The views of a scene show one set of named points, each view turned or mirrored, and shifted as a whole, with a little noise and some points left out.

Scene 1
View 1
q_141: -5 1 -17 -7 27 -10 18 -14 13 10 1 0 -3 -12 18 16 4 -4 -9 -17 -8 6
q_331: -8 24 -1 3 -4 5 8 9 8 3 -12 2 9 -15 14 2 5 -4 -14 1 10 -6
q_486: 1 3 -12 5 28 -7 13 -5 5 9 -8 -1 3 -22 12 12 -12 -2 -5 -27 0 0
q_923: -3 16 8 0 3 -2 9 3 16 7 -18 9 0 -17 16 9 -1 -3 -4 -3 -3 -9
q_300: -4 27 6 5 -7 4 7 4 13 -4 -20 -1 0 -15 14 -4 7 -8 -6 7 6 -4
q_27: -6 17 -4 0 5 -1 10 3 11 7 -11 3 6 -20 15 9 6 -1 -7 -6 3 -6
q_712: -10 19 10 -8 -13 12 8 10 23 -3 -15 2 7 -3 17 0 -9 -14 -42 8 8 5
q_995: -10 27 -7 1 13 9 19 -4 1 -2 4 2 -6 6 14 -6 -5 -10 -21 -8 2 5
q_332: -4 23 7 12 -3 2 5 10 6 1 -19 4 4 -16 11 1 -3 -3 2 3 7 -11
q_18: 4 -8 8 11 7 -13 -4 9 13 6 -22 6 7 -19 12 21 -15 1 10 3 -3 -9
q_288: -2 18 18 3 -6 12 5 18 16 5 -27 9 12 -19 12 2 -28 -8 -31 -10 11 -8
q_517: -12 30 -5 6 6 16 14 13 -6 4 -1 4 11 -4 10 -6 -18 -6 -30 -16 16 -4
q_941: -7 17 -4 2 16 0 16 -3 4 4 1 6 -5 2 14 5 -7 -5 -10 -6 -3 -1
q_203: -10 18 1 13 9 7 8 10 -10 -4 9 9 -3 24 10 -1 -23 -5 -10 9 2 -2
q_162: -9 27 8 15 -7 3 2 12 -4 -4 -5 8 -2 7 10 -1 1 -1 11 22 2 -12
q_253: -5 14 -1 2 17 -4 15 -5 6 4 2 11 -12 8 16 7 -6 -4 2 -1 -12 -3
q_256: -3 11 -14 2 23 0 16 2 2 15 -9 2 12 -29 12 10 -12 1 -17 -36 8 -6
q_690: -8 18 -3 -5 7 -3 15 -4 14 5 -6 5 -5 -8 19 7 10 -4 -6 -1 -5 -2
q_368: -7 6 7 -1 6 -5 6 7 9 10 -4 19 -3 6 17 18 -8 1 3 8 -12 -12
q_774: -4 25 -3 9 19 4 17 -2 -4 4 -2 8 -7 -1 11 -2 -14 -6 -4 -17 0 -5
q_718: -1 17 9 5 10 1 11 3 9 5 -17 9 -3 -11 13 4 -15 -6 -5 -10 -2 -7
q_757: -1 4 -3 -4 14 -10 11 -3 19 12 -15 4 2 -26 17 17 3 -1 -3 -13 -5 -4
q_49: -8 20 2 7 11 0 12 3 -1 4 2 14 -7 9 13 5 -8 -1 3 2 -7 -9
q_418: -5 9 -2 -2 5 -4 10 -2 17 1 -10 -2 0 -10 17 9 3 -7 -13 2 -1 4
q_318: -7 14 13 25 -9 3 -7 19 -6 -14 -3 5 -3 21 6 -1 -19 -5 10 36 4 -5
q_847: -4 21 -9 9 11 5 11 4 0 2 -10 -4 8 -19 10 -2 -7 -5 -13 -15 12 -1
q_981: -2 21 -1 8 -4 0 5 1 14 -8 -21 -11 3 -23 13 -2 11 -9 -5 7 10 2
q_765: -11 17 3 2 -2 -2 5 10 5 6 -5 12 3 -1 16 11 2 2 0 10 -1 -12
View 2
q_253: 12 24 6 6 14 14 9 12 6 0 -2 15 14 27 -5 -6 3 -2 21 1 -8 0
q_774: 17 19 16 1 3 14 1 10 0 -8 -7 28 1 31 -3 -3 7 -5 19 4 -3 14
q_712: 13 16 -15 -8 4 -9 7 -12 11 0 0 20 -11 11 -35 -1 19 5 24 10 31 13
q_18: 25 12 9 -6 6 11 6 -6 12 2 31 14 30 12 -3 7 -5 -6 4 -13 12 6
q_318: 32 27 7 23 8 -21 1 -9 13 -11 20 25 -1 26 -13 -6 -11 12 3 7 5 -27
q_941: 10 17 7 0 8 14 6 9 8 -1 -7 21 6 29 -11 -3 6 -4 20 4 1 8
q_203: 20 24 9 13 6 -1 8 2 11 -3 1 30 -8 41 -12 -9 -3 8 10 19 -1 -5
q_486: 11 4 19 -15 0 30 -2 5 14 -2 0 22 19 28 -1 3 2 -13 18 -8 4 26
q_331: 16 8 6 -5 4 -5 -2 2 0 -5 -6 22 5 12 -27 5 7 -10 12 -1 20 7
q_27: 12 7 7 -9 8 6 0 6 2 -1 -4 18 16 13 -19 6 6 -13 13 -6 14 11
q_49: 17 21 11 7 10 6 6 12 -1 -3 -2 22 8 28 -8 -3 1 -3 13 4 -3 -1
q_368: 17 22 1 4 16 8 19 8 2 9 13 14 21 19 -11 -1 -1 -2 8 4 3 -2
q_923: 19 16 2 -5 8 5 7 3 -5 0 9 17 16 8 -13 5 9 -8 13 -6 13 11
q_288: 28 15 -1 -12 -4 1 7 -13 -3 0 18 30 -7 9 -18 6 16 -1 13 6 31 30
q_418: 8 11 -1 -7 9 7 1 0 15 -2 -1 12 14 16 -20 1 8 -5 22 -6 12 6
q_256: 12 -1 21 -21 -4 28 -1 7 4 1 -6 29 12 26 -9 7 5 -18 12 -2 13 36
q_690: 8 14 2 -3 13 8 3 10 5 -1 -9 12 16 16 -18 0 9 -9 22 -5 5 5
q_332: 25 14 10 0 4 -5 -5 0 -4 -10 6 24 9 9 -14 6 6 -8 10 -8 13 4
q_847: 16 5 17 -9 -3 7 -10 2 7 -10 -8 29 2 23 -15 4 6 -10 15 -2 14 19
q_162: 26 21 9 16 11 -17 0 5 -4 -10 4 22 7 18 -16 0 -3 -1 5 0 3 -19
q_718: 22 19 6 -3 4 11 4 2 -1 -4 9 22 9 17 -6 1 9 -5 17 -3 7 16
q_981: 16 8 5 -4 3 -7 -16 -5 9 -16 -3 16 11 5 -22 6 9 -9 22 -17 18 2
q_300: 19 15 2 0 5 -9 -8 -2 0 -13 -1 18 7 5 -21 4 11 -6 19 -10 16 2
q_765: 17 15 5 3 13 -3 9 8 -1 3 3 18 15 16 -20 2 0 -6 5 2 9 -5
q_517: 18 10 13 -5 -4 2 0 2 -1 -5 -13 37 -16 31 -22 1 9 -4 11 18 17 22
q_757: 9 7 6 -14 9 20 5 5 8 4 5 11 28 11 -11 6 6 -15 18 -13 10 18
q_141: -2 7 8 -13 11 30 5 12 21 5 -11 10 25 28 -11 -1 5 -12 25 -7 0 16
q_995: 8 17 6 1 5 7 0 8 9 -7 -20 25 -7 33 -18 -6 11 -1 26 9 2 10
View 3
q_765: 9 -19 -18 -10 22 6 -8 4 -16 -6 1 -5 7 10 3 5 13 2 13 21 -1 -3
q_995: -12 -8 -25 -11 9 8 3 5 0 3 17 15 -10 10 -12 0 22 -11 10 17 -1 11
q_517: 10 -4 -32 -12 -3 12 6 4 1 -19 16 21 -6 6 -7 -4 34 -9 8 12 0 4
q_300: -1 -28 -23 -7 11 8 11 8 -24 -3 2 -9 4 10 5 -1 35 0 15 15 -1 10
q_141: -14 -17 -36 -8 16 -8 -2 16 8 11 8 -3 -25 -1 -1 6 -3 16 11 23 10 10
q_923: 13 -28 -24 -5 16 1 1 6 -16 -2 0 -4 -3 8 3 -2 21 12 19 21 10 4
q_332: 7 -25 -28 -10 11 8 5 7 -24 -8 0 -3 8 10 7 6 32 4 14 17 10 5
q_288: 35 -28 -25 -11 -3 7 11 -3 -10 -19 1 5 -13 6 -4 -11 41 8 19 10 7 11
q_486: -2 -16 -44 -12 6 -6 2 15 3 1 7 6 -19 1 2 12 11 20 9 20 28 8
q_774: -5 -12 -31 -11 12 4 -1 6 -4 3 13 20 -3 14 -7 6 22 -1 12 22 20 6
q_847: -2 -13 -40 -11 0 5 9 13 -6 -11 9 7 -5 3 2 5 30 4 8 13 11 7
q_712: 17 -25 -12 -11 3 11 12 -2 -7 -9 3 -6 -18 5 -8 -15 33 -6 16 7 -22 19
q_162: 3 -17 -13 -15 22 14 -7 0 -29 -4 0 -2 22 19 2 16 24 -11 10 18 0 0
q_318: 13 -19 -3 -32 20 21 -10 -12 -31 -4 -7 -1 20 25 -7 30 25 -18 3 9 0 10
q_253: -7 -17 -19 -12 25 1 -10 3 -8 13 7 7 -5 15 -8 9 6 1 14 26 12 6
q_690: -8 -22 -24 -4 20 0 0 11 -10 6 7 -5 -8 6 1 -2 13 5 16 22 0 5
q_18: 23 -31 -27 -19 16 -1 -5 4 -19 -4 -13 -15 -5 7 7 21 12 23 12 16 24 7
q_757: 2 -27 -35 -5 15 -8 2 15 -7 2 0 -11 -16 0 7 2 10 24 17 22 15 5
q_331: 4 -20 -27 -6 7 8 7 10 -13 -12 5 -5 0 4 6 -3 29 1 12 14 -5 4
q_418: -3 -24 -23 -11 13 1 4 9 -9 3 1 -11 -13 4 0 3 15 7 13 15 -2 13
q_49: -1 -13 -22 -12 21 6 -9 3 -11 3 8 10 5 15 -4 10 14 -3 12 23 12 1
q_27: 1 -21 -33 -5 12 1 3 14 -10 -6 4 -7 -5 2 8 0 19 10 14 18 4 2
q_368: 15 -21 -14 -12 28 2 -15 -1 -12 4 -2 -2 -2 13 -3 7 4 8 16 24 8 0
q_941: -4 -14 -24 -11 16 3 -3 5 -2 5 10 8 -9 10 -7 5 13 0 12 21 7 7
q_981: -9 -28 -29 -10 7 7 15 14 -24 -3 0 -17 1 5 9 6 34 4 11 11 0 14
q_203: 6 -8 -11 -22 17 14 -11 -7 -8 0 8 16 1 19 -15 14 17 -16 6 15 2 8
q_718: 10 -25 -26 -11 12 2 1 3 -11 1 4 6 -7 11 -4 2 26 9 18 20 18 9
View 4
q_718: -1 -12 -8 -3 -21 -9 -2 2 -1 4 -18 8 -9 -5 -1 2 3 -5 -10 12 15 -5
q_517: -2 -14 -7 2 0 3 -3 1 18 -11 -9 11 -6 -25 -9 -7 -1 -22 4 6 16 -25
q_765: 7 -7 -12 -2 -28 5 -17 0 3 -10 -9 4 2 -14 0 -4 10 -4 -21 17 17 3
q_141: -14 -22 -2 3 -47 0 8 -18 6 10 -3 3 -12 -13 0 -2 19 20 -7 14 38 -18
q_332: 4 -6 -6 -6 -9 -6 -7 4 1 5 -11 10 -1 -17 -4 0 5 -9 -24 21 14 5
q_418: 1 -13 -12 -7 -31 -6 -6 -7 1 2 -1 8 -14 -20 -4 1 12 6 -20 13 20 -12
q_981: 4 -8 -8 -14 -10 -13 -3 -3 3 13 1 12 -11 -32 -7 3 12 0 -32 23 16 -2
q_923: -3 -10 -13 -5 -24 -6 -5 -1 -7 0 -16 7 -2 -10 -5 0 6 -3 -22 11 20 1
q_757: -14 -14 -10 -1 -35 -6 5 -12 -5 12 -9 7 -3 -9 -5 0 9 11 -24 10 31 -6
q_318: 38 0 -8 -7 -17 4 -34 18 14 -8 4 6 -8 -2 9 3 -1 -14 -18 31 -9 7
q_774: 0 -18 3 2 -18 -1 1 1 12 0 -18 5 -11 -9 4 0 9 -5 8 19 19 -10
q_941: 3 -16 -5 -1 -30 1 -5 -3 9 -5 -10 3 -13 -12 2 -1 12 0 0 16 20 -13
q_256: -23 -19 -1 9 -16 1 15 -11 10 13 -11 11 3 -11 -10 -6 -1 -1 -5 4 35 -20
q_712: 5 -9 -30 -14 -17 -13 -15 -1 -3 -16 -2 14 -22 -32 -14 1 1 -14 -20 -2 7 -25
q_18: 0 -5 -11 1 -32 -3 -7 0 -5 18 -1 10 3 13 -2 3 -8 4 -33 13 16 4
q_162: 23 -3 -5 -7 -16 3 -23 9 9 -9 -8 4 0 -17 5 -1 13 -11 -19 31 6 12
q_847: -5 -14 -1 0 -6 -3 5 -3 14 9 -6 11 -5 -22 -7 -3 4 -7 -10 15 21 -15
q_288: -7 -9 -23 -6 -4 -15 -2 4 -6 -2 -17 18 -11 -12 -14 1 -15 -23 -16 -7 8 -19
q_690: -1 -14 -9 -7 -33 -3 -5 -8 1 -3 -10 4 -9 -22 -1 -1 20 5 -15 17 24 -6
q_203: 22 -11 -4 2 -23 8 -22 9 19 -16 -3 4 -13 -5 7 -1 2 -12 8 20 4 -14
q_49: 9 -13 -1 1 -26 4 -11 2 9 -7 -14 2 -5 -8 6 -1 13 -3 -2 23 16 -1
q_300: 6 -7 -12 -13 -11 -11 -8 1 0 3 -9 10 -10 -30 -6 2 12 -7 -27 20 13 2
q_27: -6 -12 -9 -4 -22 -2 -2 -7 2 2 -8 8 0 -21 -7 -3 11 0 -23 13 26 -5
q_331: 1 -9 -12 -6 -12 -2 -7 -3 6 -3 -6 10 -2 -30 -8 -4 8 -9 -23 13 19 -8
q_995: 5 -19 -4 -3 -19 -1 -5 -2 14 -10 -9 6 -20 -27 1 -2 16 -5 8 16 18 -22
View 5
q_941: -11 5 2 9 -7 -4 9 -7 -15 7 12 -4 9 3 5 4 -12 8 -6 5 -2 -4
q_331: -17 15 10 0 -10 -2 24 -20 -23 -5 3 -12 -12 0 13 9 -16 -5 -3 9 -6 3
q_141: -19 4 -7 27 -7 9 8 2 -23 -4 21 16 8 7 5 15 -12 7 -10 -8 0 -8
q_757: -24 6 3 22 -3 10 10 -3 -25 -14 7 5 -15 3 6 9 -15 7 -6 -12 -4 -1
q_847: -23 12 18 10 -2 -1 27 -11 -21 -7 7 -12 7 5 8 12 -6 -5 -7 9 -9 3
q_418: -11 11 4 8 -5 4 12 -12 -27 -5 13 2 -5 3 13 4 -20 -1 -2 -2 3 -3
q_256: -36 1 19 26 -2 12 28 1 -16 -9 9 -2 1 1 1 20 0 5 -17 5 -13 -4
q_203: 1 15 11 -10 -9 -12 7 -10 -4 20 13 -21 20 -5 7 -7 -4 8 1 9 -1 -5
q_27: -21 13 4 10 -8 3 17 -12 -23 -8 4 -4 -11 2 9 11 -14 1 -5 0 -7 2
q_318: 9 35 15 -24 -5 -18 -4 -19 -8 10 3 -33 5 -9 10 -19 -9 2 17 -7 -1 3
q_981: -14 21 9 4 0 -3 20 -22 -35 -17 3 -8 -6 11 14 5 -21 -13 5 -1 -2 10
q_923: -18 5 8 8 -3 0 10 -11 -19 -7 1 -10 -20 0 7 0 -19 10 -3 -2 -6 4
q_517: -19 4 24 -1 -8 -3 35 -14 -10 9 10 -20 8 -3 10 9 -4 -2 -13 28 -7 -3
q_18: -17 20 20 10 4 9 -1 -1 -16 -14 4 -11 -19 -7 4 -6 -8 10 5 -27 -7 1
q_712: -2 1 21 -9 -5 5 29 -22 -26 5 17 -9 -17 -3 25 -5 -30 -8 -4 19 11 -6
q_718: -17 0 15 10 3 -2 10 -8 -17 -3 5 -12 -5 5 4 -3 -13 11 -3 2 -4 4
q_300: -11 14 8 -1 -3 -7 17 -23 -28 -10 -1 -13 -11 9 13 1 -22 -6 3 5 -3 11
q_49: -11 11 -1 3 -9 -11 3 -9 -10 7 4 -13 8 2 2 1 -8 12 -2 2 -7 2
q_774: -17 2 7 11 -1 -10 12 -7 -12 4 7 -13 17 9 0 4 -5 11 -8 10 -8 4
q_332: -17 16 13 1 -1 -7 14 -17 -20 -10 -4 -19 -12 3 8 0 -14 1 2 2 -9 10
q_162: -4 28 -1 -13 -11 -18 2 -21 -13 3 -5 -25 -3 -2 8 -4 -13 3 9 0 -8 8
q_253: -8 6 -7 9 -7 -8 -3 -6 -13 8 10 -3 9 5 3 -1 -13 15 -2 -3 -1 -1
q_486: -29 6 14 28 2 9 14 3 -18 -10 14 1 10 5 0 12 -1 7 -10 -7 -8 -3
q_690: -13 8 -7 10 -10 -2 9 -13 -24 -2 8 2 -5 6 9 8 -19 4 -4 1 -1 1
q_368: -8 10 -2 3 -11 -2 -5 -5 -8 6 5 -8 -15 -8 5 -5 -14 18 0 -10 -3 -4
View 6
q_486: 11 16 -20 5 15 -17 30 -8 11 7 -17 -3 -1 -12 11 1 -12 -9 7 -20 -10 4
q_253: 5 -6 -13 3 7 -16 9 5 10 5 -31 8 -11 -11 -8 -5 -1 14 18 -18 -5 11
q_712: 4 3 -30 19 -15 13 -17 6 10 -2 -29 -18 -5 19 8 20 -20 13 30 -21 -7 3
q_18: 22 12 -32 -2 0 -10 13 -3 -12 -2 -36 -8 -13 -6 2 -25 -20 -3 8 -11 -15 -6
q_331: 4 7 -24 13 -10 -2 8 -5 10 -6 -29 -15 -8 6 3 6 -21 4 29 -4 -11 17
q_995: 3 -4 -12 12 3 -1 6 2 27 3 -20 0 -1 -7 -2 20 -6 10 27 -18 -2 18
q_203: 20 -9 -16 3 0 11 -3 10 22 -9 -19 7 -2 -18 -17 3 -1 20 28 -7 -4 6
q_318: 30 -17 -21 -5 -13 23 -11 6 4 -20 -39 3 -14 -17 -22 -18 -13 16 32 0 -3 11
q_300: 4 3 -23 8 -15 3 1 -9 8 -7 -41 -13 -16 3 0 2 -26 0 27 -8 -11 25
q_923: 3 10 -27 8 -5 -15 5 -4 3 0 -35 -9 -15 2 0 -6 -16 6 14 -10 -18 8
q_162: 12 -10 -18 1 -13 2 1 0 8 -14 -39 -2 -17 -11 -19 -12 -13 14 33 5 -10 22
q_368: 9 -2 -23 4 0 -18 5 9 -2 0 -32 0 -11 -3 -10 -16 -3 20 19 -8 -13 -1
q_27: 2 8 -22 10 -3 -14 17 -4 5 0 -29 -12 -9 4 5 1 -17 1 22 -8 -11 14
q_757: 2 13 -24 9 4 -25 22 -4 -2 8 -32 -9 -9 4 11 -7 -16 -3 11 -19 -12 6
q_141: 3 3 -13 11 17 -26 31 4 4 14 -22 -2 0 -1 15 3 -4 0 16 -27 1 8
q_941: 6 0 -16 9 6 -10 10 3 15 3 -23 1 -5 -8 -2 4 -5 10 20 -16 -6 10
q_981: 6 2 -20 9 -12 3 10 -10 3 -4 -42 -14 -14 4 8 2 -29 -9 25 -14 -4 28
q_49: 7 -3 -15 3 2 -10 9 2 15 -3 -27 5 -10 -13 -12 -4 -4 13 22 -6 -11 14
q_332: 8 8 -25 4 -11 -1 5 -10 9 -7 -36 -10 -16 -5 -4 -5 -23 1 20 -3 -17 18
q_256: 5 26 -26 12 10 -19 30 -11 19 4 -9 -10 2 -6 13 11 -15 -8 11 -10 -18 4
q_765: 7 -1 -22 7 -6 -12 8 4 2 -7 -33 -7 -12 0 -7 -9 -10 15 28 0 -12 10
q_288: 9 23 -41 12 -12 7 -14 -8 15 -4 -24 -16 -7 6 4 12 -26 5 11 -11 -26 -6
q_418: 7 0 -19 10 0 -8 10 2 1 4 -33 -9 -7 5 9 2 -15 2 23 -21 -2 11

Which points are out of place in each view (at most two, in the order of its rows)? Write none if all are in place.
view 1 -> q_923, q_49
view 2 -> none
view 3 -> q_203
view 4 -> q_141, q_288
view 5 -> none
view 6 -> q_300

Scene 2
View 1
q_365: -13 -10 21 -6 12 -4 -13 0 16 -4 -10 -3 1 -12 -11 8 -2 -8 21 3 -9 -1
q_75: -7 -8 3 10 16 -6 -1 -8 11 2 -11 -14 -9 -1 -2 -1 -11 2 29 7 -6 0
q_931: -13 -8 8 -14 14 -11 6 4 -4 1 -22 -8 -5 -13 -7 -3 -1 -10 24 0 -5 -3
q_561: -11 -14 -1 -5 27 -17 9 -9 1 -5 -3 -15 -4 -16 1 -7 -12 -3 23 9 -9 -4
q_630: -14 -14 24 -19 14 -4 -11 7 9 -8 -11 -5 5 -19 -18 8 4 -13 20 5 -9 3
q_85: -2 -16 -4 -4 6 13 2 5 14 -6 -18 -45 0 -9 -19 16 14 3 29 22 -11 32
q_31: 4 -13 -10 4 30 -13 5 -13 -14 5 3 -42 -19 3 7 -9 -22 12 34 33 6 8
q_261: 9 0 37 15 12 -15 -18 -2 19 1 13 4 -8 18 -10 35 31 10 4 3 25 11
q_293: -7 -8 22 8 13 -10 -5 2 17 -1 -9 3 -1 -7 -10 17 15 1 12 -10 3 2
q_730: -11 -15 9 14 19 -4 -6 -17 33 -10 5 -7 4 -11 -1 10 -4 5 22 5 -16 0
q_841: -11 -14 31 -21 30 -21 -8 13 -12 -3 -7 5 0 -25 -13 6 3 -11 8 -8 9 -6
q_932: -8 -5 19 1 30 -29 -3 -11 -6 3 5 8 -12 -3 9 -8 -15 -2 18 1 8 -21
q_927: -3 -4 7 8 13 -8 -3 -7 3 6 -10 -17 -12 9 -1 -1 -9 4 29 12 3 3
q_169: -5 3 2 26 8 -25 26 0 17 8 -22 16 -5 -1 -2 18 42 7 0 -33 7 -3
q_290: -17 -9 32 15 15 -5 -23 -9 31 -1 -10 20 0 -7 -2 4 -21 -5 21 -14 -11 -17
q_326: -3 1 2 15 -9 16 -9 -2 15 12 -33 -25 -14 21 -9 0 -10 4 43 16 -6 17
q_140: -1 -7 5 21 39 -44 20 -14 0 4 11 12 -10 -6 13 4 11 10 0 -16 16 -19
q_744: -8 -11 22 2 4 7 -15 3 29 -6 -10 -11 5 -4 -19 24 16 -1 21 5 -7 16
View 2
q_932: 0 -26 -4 9 -6 19 -19 -8 19 -15 0 7 -13 7 14 -16 -16 6 -10 1 1 -26
q_75: -1 -6 6 3 -16 7 -4 3 7 -11 -14 -1 -9 12 4 -3 -1 -6 -4 18 -10 0
q_293: 4 -11 10 -11 -28 5 -9 14 13 14 -2 7 -18 22 22 -2 -4 8 -7 0 -1 2
q_85: -5 8 12 -16 -16 -12 10 14 -13 20 -6 13 -6 14 0 11 20 -20 -3 36 -14 19
q_290: 10 -4 0 -9 -35 31 -8 11 40 -9 -19 -8 -6 25 19 -11 -22 12 -2 5 -3 -5
q_927: -2 -9 4 7 -13 5 2 -5 -2 -10 -13 4 -15 12 5 1 -4 -6 -4 13 -11 -4
q_841: 1 -28 -1 -9 -14 26 -10 12 29 9 23 31 -7 8 17 -5 -20 4 -14 18 1 -19
q_744: 1 7 5 -24 -29 5 4 16 9 27 -11 4 -12 25 20 3 1 -4 -3 13 -2 14
q_326: 2 1 6 5 -29 6 23 -4 -9 -10 -30 -5 -21 15 0 17 -9 -17 -1 22 -25 23
q_561: -5 -11 5 2 -4 7 -20 7 9 -13 0 8 0 0 3 -12 3 -10 -10 25 -5 -12
q_730: 1 7 7 -12 -19 5 -15 13 17 -1 -19 -9 1 22 10 -15 9 4 0 12 -1 -5
q_630: -1 -4 -8 -21 -17 17 -7 16 19 19 3 16 -2 8 19 -4 -12 -11 -9 26 -3 1
q_261: 0 -11 4 -14 -20 -2 2 -8 -2 34 -5 8 -35 34 32 2 -2 18 0 -28 11 -7
q_169: 9 -28 34 5 -38 -14 -32 28 7 2 5 4 -37 13 31 -2 0 19 -21 -23 -8 18
q_931: -1 -19 1 -1 -17 11 -12 13 12 -3 6 17 -9 -3 12 0 -12 -13 -15 25 -11 1
View 3
q_630: 7 30 -4 -16 -14 -11 -13 -12 3 4 -2 -13 9 12 9 -14 -6 9 7 4 -3 25
q_290: -2 9 -9 -21 -1 11 -5 -21 2 14 21 -8 3 15 3 12 23 16 -17 8 -17 24
q_927: 7 12 2 -1 3 2 -5 -9 8 6 -5 -2 -6 3 3 10 0 7 8 32 8 -6
q_561: 13 9 -1 -3 -2 -1 -7 10 11 -6 -4 -8 -12 4 7 -3 2 -4 5 29 11 22
q_293: -10 9 4 -22 0 7 -12 -12 -9 3 10 -14 9 12 5 -12 -5 4 -1 10 -8 4
q_169: -26 -15 21 -29 11 22 -18 12 -16 3 1 4 17 19 3 -27 -10 -13 -11 28 -12 -10
q_31: 19 10 1 16 4 -2 1 4 15 -8 -12 -11 -27 -12 4 13 -7 0 25 45 32 -6
q_140: -13 -20 3 -11 25 29 -11 28 -13 -17 3 -14 -4 -2 -8 -7 14 -20 -6 13 7 4
q_730: -4 7 6 -12 -9 7 -8 -13 3 12 24 -22 -14 12 17 -6 4 1 -1 32 3 21
q_365: 3 22 -2 -15 -9 -3 -11 -15 4 6 5 -10 4 12 8 -5 -1 9 1 12 -5 20
q_326: 9 18 11 -6 -7 -4 -2 -34 15 20 -7 16 -2 15 8 16 -12 22 8 51 -2 -20
q_931: 13 16 -1 -9 -4 -7 -10 5 10 -6 -15 5 4 11 1 -7 -6 4 2 18 -4 19
q_85: 6 25 17 -10 -22 -17 -9 -21 9 4 -1 -11 -5 14 22 -20 -38 10 25 47 9 -2
q_75: 7 10 4 -6 -1 3 -4 -9 10 6 3 -3 -9 9 6 7 1 7 4 35 4 6
q_744: -7 23 11 -22 -15 -2 -13 -30 -4 14 14 -19 8 18 16 -15 -17 10 7 20 -4 4
q_841: 8 20 -14 -15 1 -7 -13 6 -4 -19 -8 -15 13 3 -7 -14 -3 6 3 -16 -4 22
View 4
q_365: -5 17 1 -12 7 -3 16 -6 -15 27 9 -9 -5 -1 -4 7 -9 -17 -15 -8 6 6
q_730: -19 13 15 -16 8 -10 1 9 -17 16 5 -5 -6 -5 -10 8 2 3 -10 -8 9 -8
q_561: 1 12 -1 -2 7 6 -19 4 -6 16 -1 -16 -3 0 -8 2 -14 -7 -25 -12 -4 -2
q_31: 16 24 12 7 -8 18 -38 13 5 -4 -4 -15 -27 -3 11 -11 -16 5 -9 -3 -9 2
q_744: -5 12 17 -15 2 -12 36 -5 -28 21 8 -1 -11 -8 3 -3 -1 -11 -2 -12 9 9
q_140: 0 0 -25 9 5 7 -3 11 -3 -7 -19 -16 4 -5 -10 48 4 6 -12 -28 -13 -24
q_931: 9 16 -9 -4 10 7 4 -10 -11 28 -2 -13 1 1 1 1 -16 -16 -24 -10 -11 6
q_932: -2 21 -23 2 7 10 -10 4 11 14 -2 -15 -11 2 -6 38 -10 -14 -15 -8 -2 -7
q_290: -24 32 -10 -25 16 -1 17 -4 -12 35 10 -7 -4 4 -16 32 3 -4 -9 7 13 -5
q_169: 1 -7 -18 -4 17 2 34 -11 -34 11 -28 -8 16 -14 4 33 16 14 -4 -30 -29 -16
q_261: -1 5 -2 0 -11 -8 47 5 -10 -6 2 3 -28 -14 14 35 13 -12 20 -22 4 -1
q_85: 13 9 34 -8 -5 -5 12 -3 -33 15 2 -3 -12 -9 14 -38 -11 -3 -10 -12 -4 14
q_326: 6 36 15 -21 11 17 6 -12 -21 28 -3 -3 -27 -8 25 -19 2 9 8 12 -14 13
q_293: -3 9 -3 -6 0 -6 24 0 -15 12 2 -6 -6 -4 -3 21 -2 -11 -8 -17 2 -2
q_75: -2 22 4 -12 8 7 -7 -1 -11 20 -2 -9 -11 -3 1 2 -4 2 -10 -1 -5 0
q_841: 11 12 -21 7 -4 -1 23 -7 -6 20 6 -17 4 8 -11 23 -21 -32 -28 -19 4 6

Which points are out of place in each view (at most two, in the order of its rows)? Write none if all are in place.
view 1 -> none
view 2 -> q_841
view 3 -> q_169
view 4 -> q_293
